Points on a hilly landscape, in no order, each with its height.
From any point a ball takes the steepest step (drop divided by distance) to one of its 2 nearest points. It stops when none of these is lower. Distance is the straight distance between rows; heights are no part of it.
<1025>: [110 151  98 156 144 140 122 116 119  62 148 149 134 103 160 123 127 143
  93 121 130 178 151 146 153 152  90 169 119 127]  height 3.88
<198>: [155 103 147 179 127 130 106 117  98  93 136 149 177 126 161  88 128 132
  97 173 112 148 127 142 190 165  94 185 129 111]  height 1.61
<248>: [141 118  71  74 163  95 119 149 199 189 130 114 164 165 158 142 149 105
 127 135 141 148 122 141 123 175 131 112  85 122]  height 3.94
<1722>: [149 121 121 204 135 105 115 141  68 162 100 143 152 139 141 143 152 151
 124 152  97 145  91 129 171 115 144 120 123 111]  height 1.24
<1256>: [196 119 117 142 165 106 143 145 123 142  47 125  71  82 143 123 106 164
 112 128 125 131  74 157  96 110 139 143  85  81]  height 2.28
<412>: [106 125 115  43 132 160 125 133 185 153 154 113 153 172 138  92 119  89
 135 140 151 125 151 114 133 176 132 105 102 137]  height 3.69
<58>: [ 98 166 105 125 128 116 121 128 128  30 157 152 131 157 175 150 186  94
  97 101 135 198 163 177 183 134 104 107 138 151]  height 2.96
<1702>: [119 150 112 135 124 132 101 139 131  78 151 129 137 171 181 129 179  69
  97 140 162 185 153 184 193 160 116  89 120 142]  height 3.20
<170>: [132 143 109 182 167  84 138 124 130  95  97 160 141 100 153 168 154 160
 111  95 112 148 133 101 121 122  75 155 134 149]  height 1.89
<802>: [ 94 126 156 193 105 126 153 116  42  74 126 108 104 113 164 137 162 119
 187 116 130 114 113  59 186  68 182 130 155 129]  height 5.16
<435>: [151 129 142 212 136  97 132 127  82 101  83 158 128 129 112 168 174 144
 126 144  82 133 118  95 164  56 137 112 156 149]  height 1.44
<201>: [110  73 184 117  71 168 128 129 121 148 152 155 167 120 109  57 110 111
 136 169 140  80 111  67 127 140 158 178 136  92]  height 3.34
<398>: [146 114 158 139 130 144 147 108 133 129 122 120 117  85 124 110 100 157
 129 112 137 112 122 138 108 132  97 171 120 110]  height 2.41
<1897>: [ 99 126 132  97 133 154 126 111 154 112 161 129 157  96 147  69 110 139
 143 125 125 122 146  83 123 173 122 183 116 133]  height 5.78
<546>: [144 129  92  87 138 132 141 136 174 104 117 117 103 129 163 140 110 124
 104 116 189 173 134 207 122 137  90 131 102 106]  height 1.74
<1697>: [135 123 116 128 164 125 147 129 157 136 123 130 172 121 149 125 130 139
 131 121 123 108 145  90 111 142  93 148 127 150]  height 3.17
<744>: [116 110 150 103 103 131 119 141 108 185 111 113  75 155  44 138  57 123
 121 128 142 102 100 148  92 112 152  93 133 116]  height 6.12
<178>: [153 138 132 159 104  88 170  94  77 134 112 134  57 115  70 169  98 116
 165 120 112  95  96 105 106  81 179  98 171 106]  height 3.46
<1074>: [167  80 149  74 104 146 109 123 167 121 151 111 130 195 116 130 122  55
 110 154 188 161 130 190 122 160 129  93 151 121]  height 3.23
<1625>: [119 132 105  96 122 113 139 141 191  53 160 144 132 140 135 156 185 122
 128  86 164 184 152 162 134 163 116 115 164 149]  height 2.04
<1040>: [ 79 157 126 135 119 145 100 151  98 147 120 123 143 126 143 114 169 134
 146 147 100 128 133  81 155 114 161 112 126 169]  height 5.73
<165>: [178  89 128 160 139 132 138 118 115  90 130 129 127  68 146  75  84 174
 126 126 142 153  92 152 133 156 109 205 101  86]  height 3.76
<32>: [158  81 167 123 104 149 119 102 136 137 155 116 152 131 131  85  78 123
 105 161 164 106 129 162 152 164  98 174 127  91]  height 4.24
<1629>: [159  93 138 118 150 132  98 150 124 163 107 142  89 177 106 120  45 133
 121 180 150 113 106 168 116 126 135 113 100 101]  height 2.26
<1492>: [ 46 141 140 157  85 154  95 146  68 128 136 101 112 146 151 110 168 140
 174 138 124 137 130  90 144 118 172  73 129 150]  height 5.57
<672>: [194  72 177 152 112 135 113  93 120 129 171 123 191 161 134 145 134  82
 104 165 143 105 138 187 185 159 110 150 157 104]  height 2.48
<637>: [171 115 136 138 127 111 185 108  85 137 100 131  94 119 116 129 110 110
 173 161 113  80  96  62 125  99 193 109 144 118]  height 3.71
<38>: [ 82 157 103 103 129 121  88 151 111 216 138 106 188 124 149 116 167 130
 132 141  84 126 119  89 136 163 187 107  87 151]  height 6.00
<805>: [104 167  72 134 184  94 151 131 152  93  88 144 126 107 167 160 153 151
 128  89 123 143 132  88  95 111  67 138 113 169]  height 2.16
<1498>: [149 104 123 129 115 129  97 126 128 201 147 127 175 156 110 127 115 126
 117 162 106 111 134 148 159 156 137 134 117 102]  height 6.18
<616>: [108 130  96 198 108 106 101 141  64 158 107 123 166 114 164 153 177 165
 144 111  88 160  84 114 165 134 156 130 122 127]  height 1.75
<1143>: [ 77 174 107 123 135 144  85 163 120 100 129 121 127 181 181 106 162  90
  85 159 141 161 156 150 173 137 112  82  93 151]  height 3.37
<1755>: [ 61 134 170 113  62 150 146 105 119 139 140 125 127 107  56 129 133 114
 152  91 121  66 145  61  95 102 159 135 179 154]  height 3.73
<985>: [174  93 128 116 156 136 134 127 138 110  93 123  89  90 161  58  74 160
 116 146 142 141  89 144 103 146 137 182  84  87]  height 3.57
<825>: [103 111 144  42 128 150 162 152 194 154 151 107 163 167 127  83 125 102
 143 134 129  87 148  92 114 139 111 123 122 147]  height 3.84
<1497>: [135 105 162  95  97 145 115 117 168  72 167 137 133 190  95 138 172  54
 119 132 173 178 145 193 139 142 135  78 187 160]  height 3.01
<1670>: [ 88  98 135  65  84 164 130 114 135 134 133 107 105  77  98  59  61 127
 131  87 157 107 100 121  75 167 158 177 105 103]  height 5.92
<976>: [133 136 118 109 142 106 148 119 135 165 110 117 147  56 122 127 147 163
 172  96 108  97 112  53  73 163 174 164 138 146]  height 3.87
<404>: [165 131  92 104 171 125 145 139 142 133  45 109  56 112 153  78  89 150
 136 145 127 119 100 109  59 122 171 126  93 114]  height 1.95
<328>: [ 86 129 138 170 107 151 106 143  78  88 127 132 148 104 179  83 158 143
 141 139 104 157 108  81 179 129 133 166 137 139]  height 4.31
<750>: [135 110 167 167 120 119 156 103 125 108 157 139 147  72 123 153 133 159
 133  75 108 106 144 130 123 121  98 174 170 129]  height 2.42
<1029>: [169 104 114 141 161 129  95 135 126 143 105 148 119 164 133 114  89 126
  93 195 149 134 131 167 150 138 101 112  98 111]  height 2.57
<693>: [157 101 151 114 150 126 120 154 135 166  69 120  69 157  91 117  58 134
 126 160 132  88 106 153  78  91 120 102 120 111]  height 1.98
<33>: [107 146  98 165 132 112 100 131  96 167 135 136 176  97 128 170 172 156
 129  97  84 142 123 125 145 140 151 123 123 126]  height 2.15
<1480>: [136 117 155 165  96 127 156  93  79 100 135 138  79  90  76 129 107 127
 162 125 117 108 106  98 112  98 168 135 161 106]  height 3.12
<1244>: [104 122 151 138  85 147  81 123  94 200 159 112 174 131 114 116 129 121
 130 149  97 123 126 146 165 153 169 125 111 100]  height 6.06
<1037>: [153  90 120 127 148 145 111 123 133  97 130 138 118 122 170  45  60 146
 108 173 153 143 111 142 146 158 121 179  81  85]  height 3.75
<1866>: [122 142 148 142 130 134 133 121  71  51 146 147  58 137  99 113  58 125
 149 155 139 149 108 140 123  72 131 147 144 111]  height 2.95
<1487>: [141 122 149 132 153 145 138 134 147 133 101 131 118 143 115 101 112 127
 130 173 125  95 149  88  99  85  87 121 122 150]  height 2.58
<15>: [171 123 131 216 147  87 154 108  98 111  90 165 115  87 103 190 170 167
 129 109  92 127 118  99 124  86 141 126 165 155]  height 2.14
<319>: [157 145  84 165 169  93 137 142 134 115  47 146 113 128 132 141 137 145
 112 164 113 123 124  85  90  98 113 107 109 160]  height 3.11
<1647>: [147 136 142 189 141 116 110 152  63 133 105 143 115 162 116 155 150 129
 137 169 103 144 109 126 165  71 132  87 138 117]  height 0.42
<1415>: [135 155 118 102 169 139 146 142 171 130  85 113  87 142 123 117 121 134
 127 126 134 105 141 106  72  96  91 100 102 161]  height 2.30
<845>: [172  98 128 111 142 130 108 118 157 159 120 123 128 181 136 146  97  97
 102 160 170 117 141 187 137 144  96 112 120 101]  height 2.80
<631>: [149 116 111 103  96 123  93  90 131 158 183 106 135 170 133 159 121  86
  98 124 177 187 122 215 142 175 161  96 123 101]  height 3.18
<1126>: [ 61 149 153 105  94 157  87 150  96 160 150  98 173 144 164  90 170 123
 142 154 104 112 150  89 152 146 143 109 119 154]  height 5.85
<256>: [140 127 128 129 164 138 126 138 148 136 116 137 171 148 137 103 130 115
 119 180 106 109 160  85 136 125  91 127 123 165]  height 2.89
<376>: [134 124 118  49  84 140 152 146 200 104 135 101  95 158 122 138 143 101
 127  94 189 187 136 202 101 133 118  98 154 132]  height 1.32
<7>: [120 104 146 132  96 139 130  96 125 146 191 128 176 105 116 116 127 139
 133 109 120 113 140 133 148 174 125 181 144 105]  height 2.63
<470>: [182 129 118 137 138 103 124 129 128 181  83 111  91  68 114 145 106 165
 121  88 118 117  81 176  83 114 142 153  91  86]  height 2.46
<1230>: [106  97 145  83  87 146 109 131 130 190 148  99 108 145  56 119  52 114
 110 108 153 107 118 144  93 155 156 121 117  97]  height 6.04
<818>: [109 167  70  76 149 119 135 144 180 171 123 115 106 121 118 161 127 139
 130  66 148 152 121 148  87 131 123  90  83 131]  height 4.16
<1021>: [106 142 120 171 118 143 114 122  92  74 150 143 126  92 136 100 130 158
 125 114 111 160 127 114 145 129 131 172 133 126]  height 4.07
<1705>: [ 67 179 116 136  87 124  87 134  97 182 174 103 135 132 150 161 174 121
 124  81 134 185 136 179 157 154 176  71 107 127]  height 2.66
<211>: [180  59 137 111 140 147 106 123 159 166 132 116 168 152 164  81  90 110
 107 197 158 117 130 162 147 175 105 161 103  90]  height 4.08
<1142>: [ 85 181 122 153 143 149 116 123 123  77 125 141 115 120 130 120 155 130
 122 130  99 136 169  84 133  91 117 129 139 183]  height 5.46
<537>: [102 159 112 130 111 134 122 139  88 174  96 126 112 124  95 141 157 123
 166 147  87 105 109  82 127  92 203  72 132 161]  height 4.51
<497>: [176  84 145  67 125 148 114 122 166 122 125  97 112 200 137 126  66  78
 101 173 186 132 139 204 122 152  95 117 141 101]  height 2.98
<102>: [122 131 116  79 133 121 134 116 159 184 112  93 119  55 131 105 128 160
 158  80 112 106  97 102  67 160 156 167 107 124]  height 3.67
<1562>: [132 121 108 137 162  67 139 130 158 165 133 140 210 124 134 196 173 151
 128  88  90 114 120 110 129 145 109 126 160 127]  height 2.85
<213>: [198 109 144 131 170 110 152 149 141 174  48 118 104 128 123 117 114 141
 134 174 109  84 113  86  78  85 123 106 115 147]  height 2.81
<1921>: [ 98 178  77 126 176  98 140 132 152  78 105 157 164 128 177 133 145 137
 114 119 103 157 135  57 128 122  85 147 141 172]  height 2.40
<1874>: [192  84 151 142 159 123 131 138 115 195  77 140 115 155  95 123  90 139
 128 189 125  90  98 119 107  99 111  97 119 110]  height 2.37
<1027>: [135 143 117  44 114 154 156 138 180 104 121 101  73 145 130 147  87 121
 110  81 190 172 126 207 102 107  99 128 121 122]  height 1.56
<34>: [123 139 116  87 152 158 123 149 164 134  74 105  80 117 141  74  87 136
 123 139 133 107 129 113  69 117 133 117  89 127]  height 2.13
<627>: [137  80 166 121 114 127 114 122 115 188 152 129 221 131 133  99 142 116
 136 178  96  82 138  90 155 162 134 161 138 117]  height 4.80
<910>: [140 140 169 179 137 127 129 118 104  50 135 148  86 134  97 119 105 136
 117 174 136 132 161 143 154  70  81 146 153 115]  height 2.11
<1762>: [118  85 183 120  80 150 151 111 126 137 146 114 127 106  85 111  79 138
 119 107 147  88 128 140 113 129 104 170 147 107]  height 2.64
<60>: [145 137  92 132 136 119 132 126  63 138 129 145  34 149  93 156  50 121
 149 119 116 132  60 158  89 115 184 108 128  97]  height 3.16
<1417>: [143 128 155 107 128 141 107 150 159  55 147 133 159 198 164 121 179  57
  99 161 143 131 157 149 192 138 104 101 147 154]  height 2.03
<1465>: [137 114 142 131 116 122 108 157  85 157 138 139  68 183  57 171  44 128
 114 139 145 129 107 194 112 117 134 109 135 108]  height 6.20
<1736>: [ 89  98 171 187  96 136 114 158  65  86 126 114 149 136 184  96 171 134
 163 168 117 123 136  73 187 108 119 140 158 132]  height 4.59
<1104>: [154 108 147  72 155 127 157 154 200  80 141 135 182 164 163  93 161 113
 134 142 138 111 143  99 152 155  76 149 159 142]  height 1.96
<701>: [163 105 176 129  92 123 183 102  79 151 113 143 131 136 118 119 119  79
 164 166 128  67  99  31 135  95 205 134 133 108]  height 4.10
<390>: [181 103 130 185 151 103 135 116 114  90 114 142 125  64 157 126 109 186
 103 101 156 159 108 177 121 137  84 196 115  94]  height 3.82
<91>: [151 115  92 109 140 123 116 123 151 102 147 136 147 172 163 149 149  83
 100 146 168 171 140 181 148 168 121 109 117 126]  height 3.42
<1832>: [154 105 144  96 124 154 126 102 157  50 170 139 153 171 151 103 152  68
 112 149 169 136 155 168 171 162 101 130 146 140]  height 1.49
<957>: [144 155  59 128 151 109 142 137  99 149  89 135  44 128 104 147  96 133
 156 121 111 135  74 132  85 122 206  81 114  80]  height 3.41
<157>: [102 153 127 136  85 122  74 129  95 148 179  97 139 137 165 134 153 113
 112 113 145 177 132 205 172 173 151 107  99 112]  height 2.83
<607>: [ 87 163  84 128 134 125  97 171  96 178  91 115 171 136 163 129 171 140
 141 162  90 131 110  75 141 124 188  90 102 176]  height 5.87
<697>: [ 97 145 111 136 137  97 152 110 141 106 175 144 146  77 128 201 166 170
 140  25 104 150 151 136 117 131 116 147 162 128]  height 1.79
<547>: [ 71 172  84  75 118 120 137 126 177 170 182 101 136 114 109 142 154 145
 157  49 119 154 124 114  96 163 155 111 108 133]  height 4.61
<1637>: [137 151  62 145 169 116 117 154 141 147  67 144 144 129 146 111 130 140
 111 164 107 138 117  86 107 130 125 116  70 158]  height 2.88
<17>: [188 100 140 145 137 114 147 140 125 136  80 127 101  92 128  98 111 148
 138 149 124 104  96  91  86 113 124 137 125 119]  height 3.15
<838>: [144 120 141  75 136 153 138 123 158 160  88 109 105  71 134  71  91 149
 136 113 120 102  99 117  79 147 152 183  83 104]  height 3.55
<1245>: [167 119 155 108 125 126 153 114 156 157 124 103 142  69 135 144 116 150
 122  60 136 116 112 160 117 132 109 197 123 101]  height 2.18
<813>: [155 142 102 178 162 117 138 127 120  58  85 148  74  88 147 109 115 155
 121 126 140 156 124 105 101 113 102 159 117 127]  height 3.53
<719>: [123 146 105  86 138  97 170 138 184 128 132 123 137  78 141 187 168 171
 141  29 134 155 119 171 117 123 108 168 130 108]  height 1.77
<638>: [ 65 196 103  94 143 132 123 149 140 153 142 123 165 143 144 155 181 133
 140 110  84 138 154  88 133 124 150  85 127 180]  height 4.90
<1737>: [ 98 169  56 115 165 128 125 132 144 119 113 128  94 101 141 146 131 153
 122  86 143 158 128 134  85 138 111 120  79 140]  height 4.25
<1280>: [146 110 146 180 121 131 114 134  63 133 143 151 122 135 102 133 105 142
 131 140 119 143  93 170 168 107 147 140 135  83]  height 6.39
<212>: [127 143 122 161 172  93 163 127 147 104 109 147 146 125 141 193 168 144
 112  94 100 119 157 106 112  85  67 112 155 159]  height 1.54
<133>: [110 156  58  82 170 115 127 151 174 179 116 121 139 154 138 142 137 125
 122 125 135 140 137 118 100 142 121  87  63 139]  height 4.06
<458>: [125 110 136  87 122 162 150 121 165  68 163 131 142 140 151  86 118 103
 125 143 153 126 161 133 148 164  77 154 134 138]  height 1.04
<192>: [ 75 112 141  74  77 153 135 119 135 165 137  84  97 101  72 108  77 111
 109  78 142 100 117 125  64 141 156 136 112 122]  height 5.98
<1535>: [104 157 112 112 177 115 155 138 168 114 114 136 172 140 138 141 160 133
 130 143  99 100 161  51 103  96  98 103 156 205]  height 3.10
<1623>: [ 87 172 115 163 128 126  90 157 105  57 116 124 121 141 181 110 155 124
  89 142 123 177 156 142 186 125  89 117 117 155]  height 3.54
<1183>: [192 118 144 103 146 125 153 134 146 127  61 115  99  66 151  86 106 158
 117 131 119 119  85  99  83 127 141 185  96 114]  height 3.40
<980>: [ 80 161 149 138  93 143 118 120 105 117 176 134 120 120 109 153 152 130
 112  92 105 138 163 148 156 117 133 118 153 137]  height 5.22
<1782>: [158 141 114 167 186 103 127 149 141 108  66 144  93 150 114 141 113 143
 108 172 135 119 143 119 105  72  68  98 112 148]  height 3.36
<1152>: [131 147  80 129 136 133 130 128 117 127  99 135  60 115  95 105 110 151
 161 138 117 128  98 111  86 109 179 105 120 118]  height 3.68
<1590>: [167  96 145  92 130 156 141 119 164 105 137 108 135 126 168  80  72 120
 111 149 173 127 141 173 140 165  78 186 111 102]  height 4.37
<1484>: [151 128 110 153 163 117 148 124 141  72  95 142 117  71 170 109 111 173
 101 106 153 157 120 130 113 128  70 193 106 117]  height 3.72
<858>: [102 109 146  83 107 159 143 103 150 128 164  96 134  74 137  66  86 150
 142  86 149 114 118 119 101 170 120 189 108 112]  height 5.86
<900>: [ 75 176  94  79 138 137 148 133 168 154 159 129 130 139 101 154 166 130
 155  74 119 146 153  94  95 130 137  80 126 163]  height 4.74
<129>: [136 129 133 184 117 118 140  97  85 120 132 153 104  86  80 166 150 148
 145 103 100 118 121 113 120  94 157 115 164 138]  height 2.68
<1835>: [159  83 170 177 116 124 137 102 110 117 162 149 168  83 115 115 131 159
 132 135 111 114 130 116 149 147 117 194 158 110]  height 2.17
<401>: [107 141 186 144 107 147 111 129  90  39 150 141  86 152  99  89  74 115
 124 190 154 129 149 137 147  74 102 152 149 113]  height 2.53
<558>: [174 125 127 108 162 116 141 159 133 142  53 117  31 127 122 101  73 132
 128 147 117  97  85 145  65  98 151 118 115 111]  height 1.70
<798>: [164 144 100 132 153 107 157 105  80 132  86 126  63 153 133 136  87  92
 147 169 105 106  90  90 128  85 202 101 123 102]  height 3.25
<474>: [106 166 145 129 113 133  79 146  90 133 154 129  91 187 124 151 120 112
  99 158 147 155 149 202 159 127 127  84 129 126]  height 3.19
<1646>: [125 130 151 129  98 134 132 107 139  74 196 143 134 150 129 162 158  95
 117 101 140 138 167 180 178 129 113 109 169 133]  height 3.70
<1606>: [120 147 118 132 104 115 147 122 105 168  98 129  78 123  53 153 134 127
 167 141 107  74 125  83  90  87 184  69 159 166]  height 4.17
<1826>: [136 129 142 127  71 123  67 105  77 146 187 106 140 150 144 154 120  91
  97 136 176 178 120 238 173 173 169 109 127 105]  height 3.00
<429>: [ 77 146 123 112  91 141 112 100 111 130 200 127 166  91 123 119 144 147
 135  89 106 152 134 129 141 174 159 166 119 123]  height 2.93
<1113>: [152 120  74 129 166 122 117 140 162 133  84 127 117 125 171 130 103 130
  97 136 162 156 119 173 125 157  91 148  71 106]  height 1.93
<372>: [136 163 103 163 142 123 135 129 105  33 108 147  43 105 120 112  80 144
 130 147 144 160 120 124 100  82 120 144 131 119]  height 3.30
<1306>: [139 141 173 186 139 128 131 119 131  47 143 144 131 141 131 141 146 126
 105 160 109 118 191 129 173  73  57 135 168 142]  height 1.60
<1370>: [144 105 167 110 148 143 142 129 168  81 150 130 181 153 161  76 119 104
 115 175 125 104 173 104 151 154  71 166 143 140]  height 1.47
<1176>: [124 138  99  94 105 128 148 116 172  95 172 131 112 152 130 157 146 103
 121  86 186 204 148 196 127 151 127  98 136 119]  height 1.62
<1783>: [139  83 165 125  86 153 152 107  93 158 127 151 160 113 119  79 116 109
 167 166 119  87  86  41 128 128 206 168 125  92]  height 3.78
<14>: [182  96 146 162 146 111 106 139 126 203 118 137 177 174 108 144 132 118
 107 189 110  92 130 160 165 135 108 103 121 112]  height 6.30
<874>: [ 86 136 147  80 126 165 133 126 154 115 144 138 163 124 142  65 129 104
 132 165 117  96 165  54 126 144 103 155 135 157]  height 5.68
<954>: [102 166  63 116 177 114 114 153 160 117  85 147 171 156 167 120 142 126
  99 161 104 142 136  72 121 128 102 117  99 181]  height 2.67
<1233>: [ 99 145 117  91 161 121 162 158 187 101 142 141 144 173 129 150 170 126
 132 113 112 124 167  90 129 111  86  94 146 165]  height 2.74
<1205>: [121 102 164  51  96 146 176 140 187 129 152  98 137 154 106 108 124 106
 143  91 154 100 139 126 121 145  89 134 148 128]  height 3.83
<426>: [ 80 147 149 122  67 151 128 101  97 177 163 123 144  90  60 143 134 128
 154  85 102  96 133  94 101 125 181 127 148 136]  height 3.44
<1862>: [123  97 156  79  77 136 158 121 181 135 167  96 121 162  87 139 120  91
 121  84 172 139 139 168 129 143 110 102 159 126]  height 3.64
<1374>: [ 73 195  64 119 146 145 116 123 134 111 124 130  99  96 131 130 142 147
 137  93 107 152 143  94  92 124 147 100 108 170]  height 4.36
<1168>: [116 146 114 109 146 139 122 132 153 213 103 116 120 158  78 144 117 116
 134 147 110  83 141 111  81  99 130  54 106 163]  height 5.20
<447>: [144 111 176 119 138 105 159 108 138 168 127 110 177  58 130 135 143 165
 159  95  98  81 127  38  92 148 133 180 168 139]  height 4.15
<313>: [137 130 137 178 156 105 151 132 153  75 129 148 162 160 144 175 164 118
 101 128  93 115 180 122 159  82  61 113 170 151]  height 1.03
<221>: [110 153 112 125 157 108 167 118 161 110 122 121 132  59 139 180 162 168
 146  45 122 138 125 107  95 126 115 164 148 138]  height 1.45
<1588>: [130 155 132 153 155 102 139 132 138 131  88 143 164 118 129 166 167 146
 129 135  81  97 147  44 125  76 136 112 166 212]  height 3.50
<1403>: [118  81 201 135  72 156 138 111 111 160 151 152 147 126  70 106  95 114
 124 145 132  72 116  95 119 125 127 163 156 101]  height 2.97
<878>: [122 139 117 126 180  82 136 124 154 145 115 136 203 109 155 153 161 158
 132 101  93 124 116  63 117 145 109 159 156 147]  height 3.24
<967>: [144 109 144  96 150 123 157 143 187 106 141 131 162 178 130 135 162 108
 130 120 132 114 161 134 145 135  74 107 156 145]  height 2.38
<1335>: [156 103 148 168 107 113 119 120  82 145 154 139  87 139  77 160  62 145
 125 130 143 129 103 197 137 119 133 131 141  90]  height 6.28
<1020>: [ 70 138 156 156  71 136 121 138  67 183 116 105 122 134  83 163 162 122
 179 121  94  88 120  96 133  80 190  65 160 157]  height 4.79
<707>: [136  80 194 155  93 140 119 119  94 173 143 142 164 153  85 124 101 118
 122 170 119  77 132 136 155 122 118 125 150  94]  height 3.22
<1331>: [ 66 116 147 184  94 136 124 139  57 112 143 110 135 128 158 118 173 125
 200 127 129 112 112  52 174 100 196 105 139 143]  height 5.37
<1337>: [169  64 123 130 138 143  95 123 130 160 144 128 160 121 148  53  78 142
 109 189 135 129 102 138 161 179 135 183  80  81]  height 3.90
<1586>: [ 73 138 155 123  68 165  97 138  86 152 165 114 140 128 131  89 148 130
 136 143 125 132 130 126 160 143 157 125 117 128]  height 5.95
<1594>: [ 90 154  95 154 108 117  68 143  95 199 156 111 149 122 131 152 170 149
 125 108 101 159 115 151 147 157 183 103  88 113]  height 2.47
<1209>: [ 74 152 177 172  63 133 103 121  61 143 176 120 116 122 101 169 156 146
 126  85  99 138 149 177 158 103 159  87 150 124]  height 5.11
<81>: [ 54 189  83  99 125 142 129 112 143 138 164 128 120  75 116 132 148 147
 152  63 118 146 138  88  82 158 167 130 123 154]  height 4.50
<167>: [ 68 160 123 125  81 154 101 107  85 162 170 120 131  82  95 126 156 157
 154  78 104 142 128 112 131 145 190 127 132 132]  height 3.21
<1685>: [184  94 141 178 130 119 105 103 118 110 155 140 173 132 144 137 129 124
  90 160 138 127 147 187 181 162  94 169 147 105]  height 2.06
<492>: [169 118  98 138 179 106 123 151 149 159  52 135 112 111 159 138 119 151
  99 128 142 127 101 158  96 119  92 126  67 107]  height 2.08
<1004>: [183 120 113 166 153 104 152 120 102 124  94 134  56 109 116 136  96 148
 143 129 122 132  74 129  89 109 149 125 117  76]  height 2.56
<720>: [137 137  82 139 135 117 109 122 134 154 137 131 121 131 127 171 114 143
 107 118 164 148 130 193 134 154 121 121  98 110]  height 2.79
<1038>: [106 132  89 111 136  89 119 154 168  50 126 164 156 162 160 173 209  99
 111 105 136 189 145 150 173 158 107  98 156 152]  height 2.59
<1878>: [158 116 122 123 142 121 160 117  86 113 107 136  47 141 123 118  58 114
 158 140 118 122  81 118  97 111 177 126 131  84]  height 2.87
<1202>: [154 148 121 115 131 124 170 115 144 140 118 122 118  66 123 174 125 162
 115  35 144 139 108 200 113 105 107 176 123 101]  height 2.00
<676>: [104 126 153 150 105 129 157  86 130  89 197 137 140  91 114 179 140 154
 135  48 124 128 160 148 127 114 101 146 183 138]  height 2.12
<1859>: [154 100 195 151  90 140  94 113 103 165 162 124 169 166 113 133 131  99
 113 154 121  97 146 178 189 145 125 121 147 103]  height 2.86
<1543>: [ 92 165 123 107 141 167 135 131 138  79 128 140 126 120 132  77 124 125
 130 151 115 117 162  62 119 114 101 132 115 181]  height 5.58
<1900>: [160 119 114 146 138 113 119 132 125 144 112 120  86 106 114 157  87 163
 115  98 166 137  97 212 108 126 125 147 108  91]  height 2.62
<1666>: [151 124 136 122 156 146 127 130 147  88 115 124  91 121 146  91  83 138
 109 148 177 135 140 175 125 130  78 151 112 114]  height 4.48
<1742>: [118 148 104 130 132 143  93 129 121 142 146 140 119 147 120 131 114 115
  97 142 135 156 142 166 151 141 134 101 107 123]  height 2.99
<897>: [148 123 111 131 145 120 135 131 130 157  83 124 111 101 110 111 122 144
 170 146 109  95 113  73  85 126 166 110 110 138]  height 3.48
<1546>: [103 159 137 137 127 149 130 120 143  92 157 134 129 129 125 133 132 122
 118 120 121 129 175 131 137 100  94 121 144 148]  height 5.34
<1012>: [133  99 182  90  85 138 149 110 150  93 183 121 133 181  90 136 143  73
 121 112 148 127 157 168 151 133 112 105 184 134]  height 3.43
<748>: [128  88 175 130 114 125 140 108 137 182 154 131 207  94 109 126 143 141
 153 128  89  75 132  78 118 144 136 165 156 134]  height 4.49
<1392>: [148 109 152  63 112 150 124 124 181 141 163 115 153 202 124 108 121  58
 127 167 159 118 145 140 140 170 121  95 126 138]  height 3.49
<444>: [155 153 101 160 124  98 173 122 109 126  80 136  69 101  87 155 140 141
 166 119 109  93 121  83  95  95 185  97 153 137]  height 3.80
<180>: [186  91  94 125 156  99 123 127 171 115 109 129 167 163 179 154 151  88
 106 145 166 146 134 180 154 163  73 138 116 111]  height 3.60
<1145>: [100 124 176 170 101 146 131 141  66  85 121 125 124 128 148 102 149 110
 172 170 124 117 116  71 174  53 153 130 160 137]  height 4.91
<692>: [115 138 166 105 109 150 118 142 157  68 168 122 127 196 130 137 187  45
 121 137 151 147 162 177 180 115 128  69 160 166]  height 2.54
<1644>: [134 122  94 158 140  95 122 116 132 173 158 137 180 135 128 194 165 143
 119  86 109 130 125 157 134 150 116 124 127 114]  height 2.49
<1425>: [ 63 146 152 171  83 134 108 141  64 145 141 109 103 111 112 166 174 139
 168  90 106 122 129 127 139  89 180  77 159 147]  height 4.97
<295>: [162  94  69  74 165  98 123 158 196 136  87 118 156 182 165 147 157  91
 118 155 171 151 121 170 129 161 102 109  97 114]  height 3.79
<788>: [ 98 177 107 113 140 136 108 137 126 178 119 126 144 149 102 160 156 118
 137 128  92 115 151 106 110 102 148  69 112 182]  height 5.05
<1243>: [ 96 174  82 186 143 116  97 136  97  59  97 161 109 115 161 133 141 146
 102 126 118 179 140 132 161 109  92 147 110 145]  height 3.74

Call two points neighbours if one is among the 2 nearest of the other. Go from one point of each pair to the other, from neighbour to neighbour, staying as low as possible. Name the highest point that can't be avoided.
<1647>, <558>: <878>
<1012>, <558>: <1588>
<313>, <198>: <701>
<1256>, <313>: <1782>
<221>, <1835>: <750>
<376>, <1647>: <474>
